Points, in no order, along strands that fork and pass close to each other.
(in the rows, 128 means zero)
Two points are linked if the straight distance between their rows is under 98.1. Some points are linked to none.
J_120: [177 184  86 117  81 134 148  71 168 130 161 108 126 122 140 142 122 126
 142 138 145 133 163]
J_720: [168  92 132 110  89 132 133 110 146 131 136 110 121 172 131  78 117 129
 148 144 190 180 104]
J_431: [150 114  95 150 109 132 144 112 162 113 144 111 108 123 137 105 154 151
 129  69  92 113 162]
J_157: [ 72  80 131 150 165  86 121 129  93 149 137 111 153 114 117 139 140 117
 140  85 100 100 124]
J_246: [124 103 137 126 183  91 139 191 129 152 117  93 137 121  72 113 119 105
  95 109 139 144  71]
J_202: [ 81  36 138 125 175  77 119 148 132 123 133 115 164 146 124 107 149 169
 135 119 113 117 103]
J_961: [130 172  89  90  97 144 144 115 172 141  85 150 168 120 125 138  78 146
 100 176 147 133 154]
J_946: [114 146 126 118 138 164 136  84 107  97 149 123  88 171 135 136 159  63
 178 153 157 119 146]
J_212: [111  51 128 140 132 109 125 166 169 167 104 136 131  98 128 137 157 166
  77  86  74 130  99]
J_546: [168 104 145 123 150 107 119 155 135 128 110 117 135 150  67  76 113 169
 114 119 181 194  50]
J_254: [134 137  99 164  93 168 107 119 192 111 105 194  99 137 150 177 174 167
  87 104  70 187  87]
J_489: [147 184  69 109 151 139 113 150 111 148 124 119 128 157 117 135 111  93
 148 230 181 148 125]
J_174: [163 211 144 129 125 136 109 143  70 164 130 128 163 112 156 148  59 128
 136 178 140 108 147]
J_806: [115 113 149 155 150 116 112 117  85 119 163 113 125 134 153 126 118  97
 162 102  97  54 174]
J_901: [172 171 124 140  75 149 130 133 165 129 124 173 130  89 182 175 120 177
 112 132  68 136 125]
J_252: [141 118 125 124 160 123 116 140  94 126 134 123  85 123  95 123 153  82
 152 157 184 186  91]
J_958: [161 114 117 110 148 112 146 189 191 123  86 129 147 132 111 133 109 175
  83 128 142 159  62]
J_377: [147 155 157 137  97 158 114  78 135 164 107 180 148 121 171 136  80 148
 105  98  93  76 194]
J_514: [ 61 107 153 122 151 126 126 120  84 104 127 141 136 145 124 114 131  70
 141 140 150  80 182]
J_274: [145 160 175 127 126 133 119 127  97 130 141 132 162 128 189 151  77 153
 148 134 107  85 129]
J_656: [149 173 157 139 115 146 120  93  98 129 153 102 131 129 174 149 102 137
 163 114  99  83 153]
J_926: [ 93 163 181 154 150 146  99 105  34 120 144 135 114 129 142 149 127  93
 175 136 140  86 168]
J_747: [130 142 115 115 115 153 144 140 100 115 123 123 110 181 117  94 140 117
 162 194 206 170  96]
J_916: [ 87 183 134  98 123 168 125 113  72 140 103 172 107 140 107 150 154  53
 143 220 187 113 157]
J_610: [ 92  96 131 119 138 153 134  98 100 129 110 143 112 192  84  99 149  63
 164 147 208 155 127]
J_621: [ 94 124 119 139 147 129 131 145  59 130 115 116 106 131 105 143 136  68
 152 130 159 118 122]
J_13: [157 145 150 137 134 130 110 101 131 125 161 105 127 122 171 153 119 163
 157  91  63  81 147]
J_4: [135 111 123 134 141 130 140 202 168 125  88 143 141 105 121 126 125 186
  83 117  96 121  84]
J_233: [110  78 118 137 106 117 107 133 177 106 104 186 115  94 146 140 155 185
  91 114  92 148 141]
J_333: [ 78 151 145 106 146 164 134 138  70 115 106 172 109 162 114 147 147  81
 139 209 197 111 138]
J_32: [106  49 131 136 138  87 132 174 158 166 124 115 140 110 105  95 151 130
  94  82  88 133  95]
J_942: [156 131 108 127 121 127 138 119 142 138 132  94 120 108 125 128 116 135
 137 121 129 162 110]
J_728: [169 204 117 136 135 143 108 148  69 164 150 112 124 108 143 151  79 109
 148 174 133 133 125]
J_937: [140 156 135 119  88 147 131  63 148 151 131 143 136 121 146 140 103 124
 125  93 108  48 210]
J_910: [145 111 134 133 118 129 127 171 191 149  94 150 119  99  99 135 163 188
  41 106  89 186  57]
J_565: [157 135 109  92  95 114 145 142 147 112 109 128 167 136 110  98 102 167
 126 174 208 175  98]
J_58: [147  64 108 122 114 137 138 118 176 152  93 125 135 157 119 100 106 159
 129 101 140 165  93]
J_521: [147 182 101 112 165 134 102 172  80 155 122 126 108 129 103 161 132  90
 143 208 177 152 102]
J_275: [ 79 105 156 129 144 123 123 109  92 102 156 129 136 139 149 103 135  90
 150 109 120  67 199]
J_283: [116  94  93 122 133 129 153 104 125 138 105 101 130 154 107  92 111 108
 143 113 166 141 135]
J_509: [121 111 156 140 151 102 120 146 125 162 171  86 115  85 135 120 146 129
  93  68  39  95 125]
J_923: [141 146 118 112 179 130 131 198  98 137 120 116 129 125  97 159 101 105
 129 169 179 136  88]
J_906: [153 183 122 131 115 134 121 119  85 124 158  95 116 105 139 156 118 117
 150 157 146 132 135]
J_393: [120 176 178 143 136 145 114  95  54 138 144 145 144 125 138 146  98  87
 158 142 150  88 182]
J_402: [155 204  82  95 109 142 125 113 138 128 152 111 148 148 136 123 107  97
 149 227 165 151 150]
J_965: [121  79 152 119 139 116 127 175 192 161 111 142 121  92 113 145 161 161
  42 100  70 155  69]
J_293: [141 124 117 160 104 144 101  94 178 138 140 167  91 113 150 145 171 175
 105  56  39  71 175]
J_939: [106 123 137 128 140 134 133  83 111  85 160 110 100 171 129 123 160  85
 178 120 146 129 154]
J_996: [106 132 139 140 166 138 118 166  57 128 113 127 123 130 123 150 112  83
 143 142 139  94 117]
J_369: [104  88 131 118  88 119 135 114 171 106  93 162 145  97 153 136 133 172
  95 124 126 134 147]
J_435: [104  87 144 128 165 117 131 151 121  84 157  88 108 166 149 100 150 140
 155 119 106 132 102]
J_535: [103  69 148 149 140  97 142 166 128 171 152  78 129  93 117 106 149 114
  89  80  57 108 104]
J_917: [145 121 128 141 103 129 114 103 148 154 136 135 118  83 169 172 153 177
 113  89  63 111 129]
J_481: [ 96 157 121 130 114 142 153  69 134  91 109 115 137 157 119  85 119 131
 150 134 139 126 166]
J_622: [152  99 137 123 134  94 122 135 127 115 117 126 143 127  81  75 109 131
 130 122 197 201  91]
J_655: [ 97 135 113 117 152 171 133 112 104 111 114 147  90 187 118 120 166  58
 177 165 189 147 127]
J_515: [162 179 150 127 139 127 125 169 116 164 147  91 124  95 130 144  90 118
 108 122  87 129 105]
J_829: [113  96 123 152 118 130  87 130 186 124 120 175  94 106 161 153 189 179
  84  89  45 143 118]
J_885: [165 129  88 112 115 129 132 166 196 147  81 153 146 115 123 149 103 173
  85 150 131 160  86]
J_840: [154 146 143 120 159 113 141 185 135 144 122 102 138  84 116 146  97 139
 102 127 103 143  90]
J_341: [163 155  90 107 149 116 130 170 163 158  88 135 165 108 118 154  79 150
 107 158 143 143 103]
J_452: [159 141  81 137 123 139 143 105 144 138 135  87 117 143 111  98 103 118
 147 121 151 159 133]
J_972: [ 78  80 130 160 158  94 129 147  77 123 132 119 135 136 101 121 164  85
 152 111 139 124 126]
J_96: [137 175 163 117 125 136 118 137  82 158 113 137 165 120 156 159  63 128
 126 152 149  95 141]
J_267: [125 127 141 150 140 123 137 172 134  96 130 101 136 116 155 115 117 169
 117 120  76 126 108]
J_522: [142 185  95 107  82 155 141  86 164 147 102 151 161 121 154 141  88 148
 103 167 117 119 161]
J_736: [125 152 125 154 137 131 143 152 105  78 127  97 123 137 142 108 118 146
 140 116 104 134 129]
J_644: [159 175 160 147 141 140 124 168  73 161 167  87  96 107 144 148 112  87
 137 121 102 103 109]
J_413: [ 95  78 115 136 133 126 145  95 110 119 120 117 126 178  93  93 131  81
 157 107 174 157 128]
J_106: [136 133 121  92  86 113 153 134 171  89  93 154 182 126 109 127 121 196
  95 170 188 160 110]
J_290: [135 181 122 117 113 124 132 142  83  98 128 103 157 108 141 149 108 154
 148 175 148 137 107]
J_397: [135 114 148 147 120 115 114 135 133 158 147 108 121  81 156 140 144 167
  99  94  43  97 125]
J_75: [130 144 121 107  82 121 138 133 165  83 103 164 172  99 145 162 129 203
 108 156 130 159 103]
J_764: [ 61 107 153 114 162 137 134 141  75  87 111 155 130 154 125 131 137  84
 149 173 176  99 151]
J_809: [118 101 121 152 122 144  95 137 190 123 114 179  85 131 143 151 208 175
  67  96  55 187  69]
J_646: [128  84 124 151 149 103 130 130 140 109 130 104 116 136 108  65 122 121
 140  78 126 174 107]
J_899: [143 193 130  90  87 144 131  73 122 135 158 114 138 124 145 143  89  84
 135 180 153 104 185]
J_954: [172 180 120 109 170 111 131 199 142 158 117 113 156  96 111 156  85 145
 100 167 125 139  75]
J_999: [ 78  66 141 159 181  87 117 168  80 122 164 113 104 131  95  89 176  85
 148  99 115 136 109]
J_399: [122  78 138 111  88 117 149 131 154  99 101 143 149 162 116  65 122 170
 115 145 174 160 125]
J_392: [ 86 153 174 138 148 165 100 104  46 121 126 173  96 133 129 170 169  61
 170 150 143  95 154]
J_657: [ 53 115 169 144 169 131 100 110  55 113 142 182 111 156 123 151 180  42
 182 136 126  88 172]
J_711: [142 112 133 121 163 122 150 194 150 148 129  83 108 136  93  84 115  97
 102 120 120 178  73]
J_92: [150  97  95 122  90 130 141 102 162 124 132 119 115 118 130 102 128 119
 123  96 126 120 177]
J_653: [139 190  94  85  90 145 144  73 156 124 152 116 140 134 129 114 108 105
 144 179 164 137 168]
J_155: [119  64 136 137 123 104 120  82 134  96 174  99 112 162 126  79 169 132
 164  86 135 140 147]
J_883: [110  96 113 138 129 120 126  90 137 124 160 123 127 146 152 116 157 143
 150  71  71  45 198]
J_798: [108 148 124 147 125 139 137 117 115  82 104 122 133 134 135 104 106 147
 138 132 127 138 144]
J_935: [153 175 111 134  72 131 140 146 160 112 107 167 170  88 156 161 120 193
  96 147  99 149 100]
J_843: [114 149 129 126  99 145 149  84 127 125 135 123 134 136 138 118 101  99
 133 110 122  63 211]
J_322: [160  74 137 124 120 111 125 155 188 159  97 149 119 127  92  97 146 182
  63  94 123 196  55]
J_25: [114 105 157 130 153 101 139 182 137  90 141  97 136 134 130 107 137 172
 124 126 109 144  80]
J_701: [139 152 109 119 158 129 106 163  94 142 131 120  95 122  84 149 154  75
 146 195 185 191  79]
J_598: [115 104 120 110  80 136 137  88 169 107 122 154 133 101 152 127 135 155
 106 118 113 120 180]
J_602: [145 104 115 146 109 133 132  98 170 126 145 125 103 137 145 132 151 161
 125  65  74  71 185]
J_242: [137 142 121 124 133 123 125  79 129 103 184 100 104 146 124 129 157 101
 175  89 133  78 167]
J_340: [ 90  72 129 169 172  76 118 152 103 133 196  97 109 120 107  95 167  76
 144  75  76 107 133]
J_439: [126  87 128 134 131  93 128  83 139 103 198  90 106 142 124 112 171 120
 171  76 121  98 153]
J_163: [120 115 124 121 148 108 122 123 113  98 120 134 118 124  89  98 132 107
 138 138 195 191 123]
J_993: [116 103  97 109 118 120 142 134 151 118  64 164 169 108 121 135 119 179
  90 130 148 116 136]
J_430: [121 104 117 129 134 119 133 119 138 159 109 105 139 102 124 142 122 148
 117  87  99 138 121]
J_688: [ 94 157 129 121 113 161 149  65 123 119 133 107 128 157 126 109 124  86
 143 134 150  81 192]
J_17: [150 165 124 134  71 168 118  82 179 134 114 188 127 109 181 173 122 162
 104 117  77 105 161]
J_248: [132 119 132 122 196 104 133 191 115 120 118 110 134 120  82 144 122 116
 113 140 170 125  81]
J_51: [180 127 103 110  81 117 133 127 155 137 132 119 131 170 125  73 104 151
 141 165 187 202  94]
J_80: [162 153  88 142  86 149 134 166 204 144  91 174 128 125 126 148 148 180
  73 143  85 202  38]
J_301: [125 151 167 156 157 143 114 188  46 157 133 109 105 119 136 164 107  84
 143 135 130  96 103]
J_907: [167  85 166 120 139  86 127 174 166 156  97 130 143 142  58  75 128 175
  70 103 153 178  44]
J_785: [112  89 132 143 158  96 130 121 110 145 105 109 159 100 129 155 117 145
 122  89 103 107 121]
J_675: [162 153  95 135  97 159 110 135 195 144 111 188 105 102 141 185 161 159
  81 124  66 188  67]
J_361: [ 68  88 156 154 171 114 109 115  77 104 163 150 106 153 140 137 179  64
 186 131 121  98 157]
J_794: [138 128 153 155 157 121 105 103 111 139 173 127 129 139 160 136 126 147
 151  68  74  41 178]
J_467: [156 192 131 131  77 169 126  97 143 152 118 174 147 105 169 148  80 154
 108 124  95 100 178]
J_419: [112 128 110  98 115 124 153 116 146 124  85 133 167 121 123 122  92 146
 109 155 172 120 150]
J_774: [127  79 138  99  83 121 147 101 149  98 136 111 134 150 141  79 128 148
 142 141 168 151 132]
J_991: [115  95 130 105 121 112 138  47 144 122 142 112 150 133 125 124 137 114
 156 111 158 125 157]
J_898: [172 156 104 108 105 133 144  71 170 101 186 104 110 131 133 137 144 119
 161  87 143 111 171]
J_204: [141 153 139 161 144 146 116 125  81 132 160 128  90 144 139 139 118  63
 164 101 115  73 166]
J_320: [ 94 173 155 107 122 163 134 101  63 138 132 139 134 132 120 153 107  61
 139 184 174 101 172]

A fork is a point with three links. Follow the links from the first point to the second and name the forks in between, in order.
J_565, J_233: J_467 J_369
J_419, J_916: J_369 J_602 J_794 J_806
J_290, J_883: J_794
J_204, J_916: J_806

A fork is a point with three links, a tip a point with one. Leave the first point through the second and follow the links. Name the first fork or tip that comes.
J_939, J_946: J_972
J_290, J_906: J_794
J_521, J_701: J_917
J_361, J_657: J_806
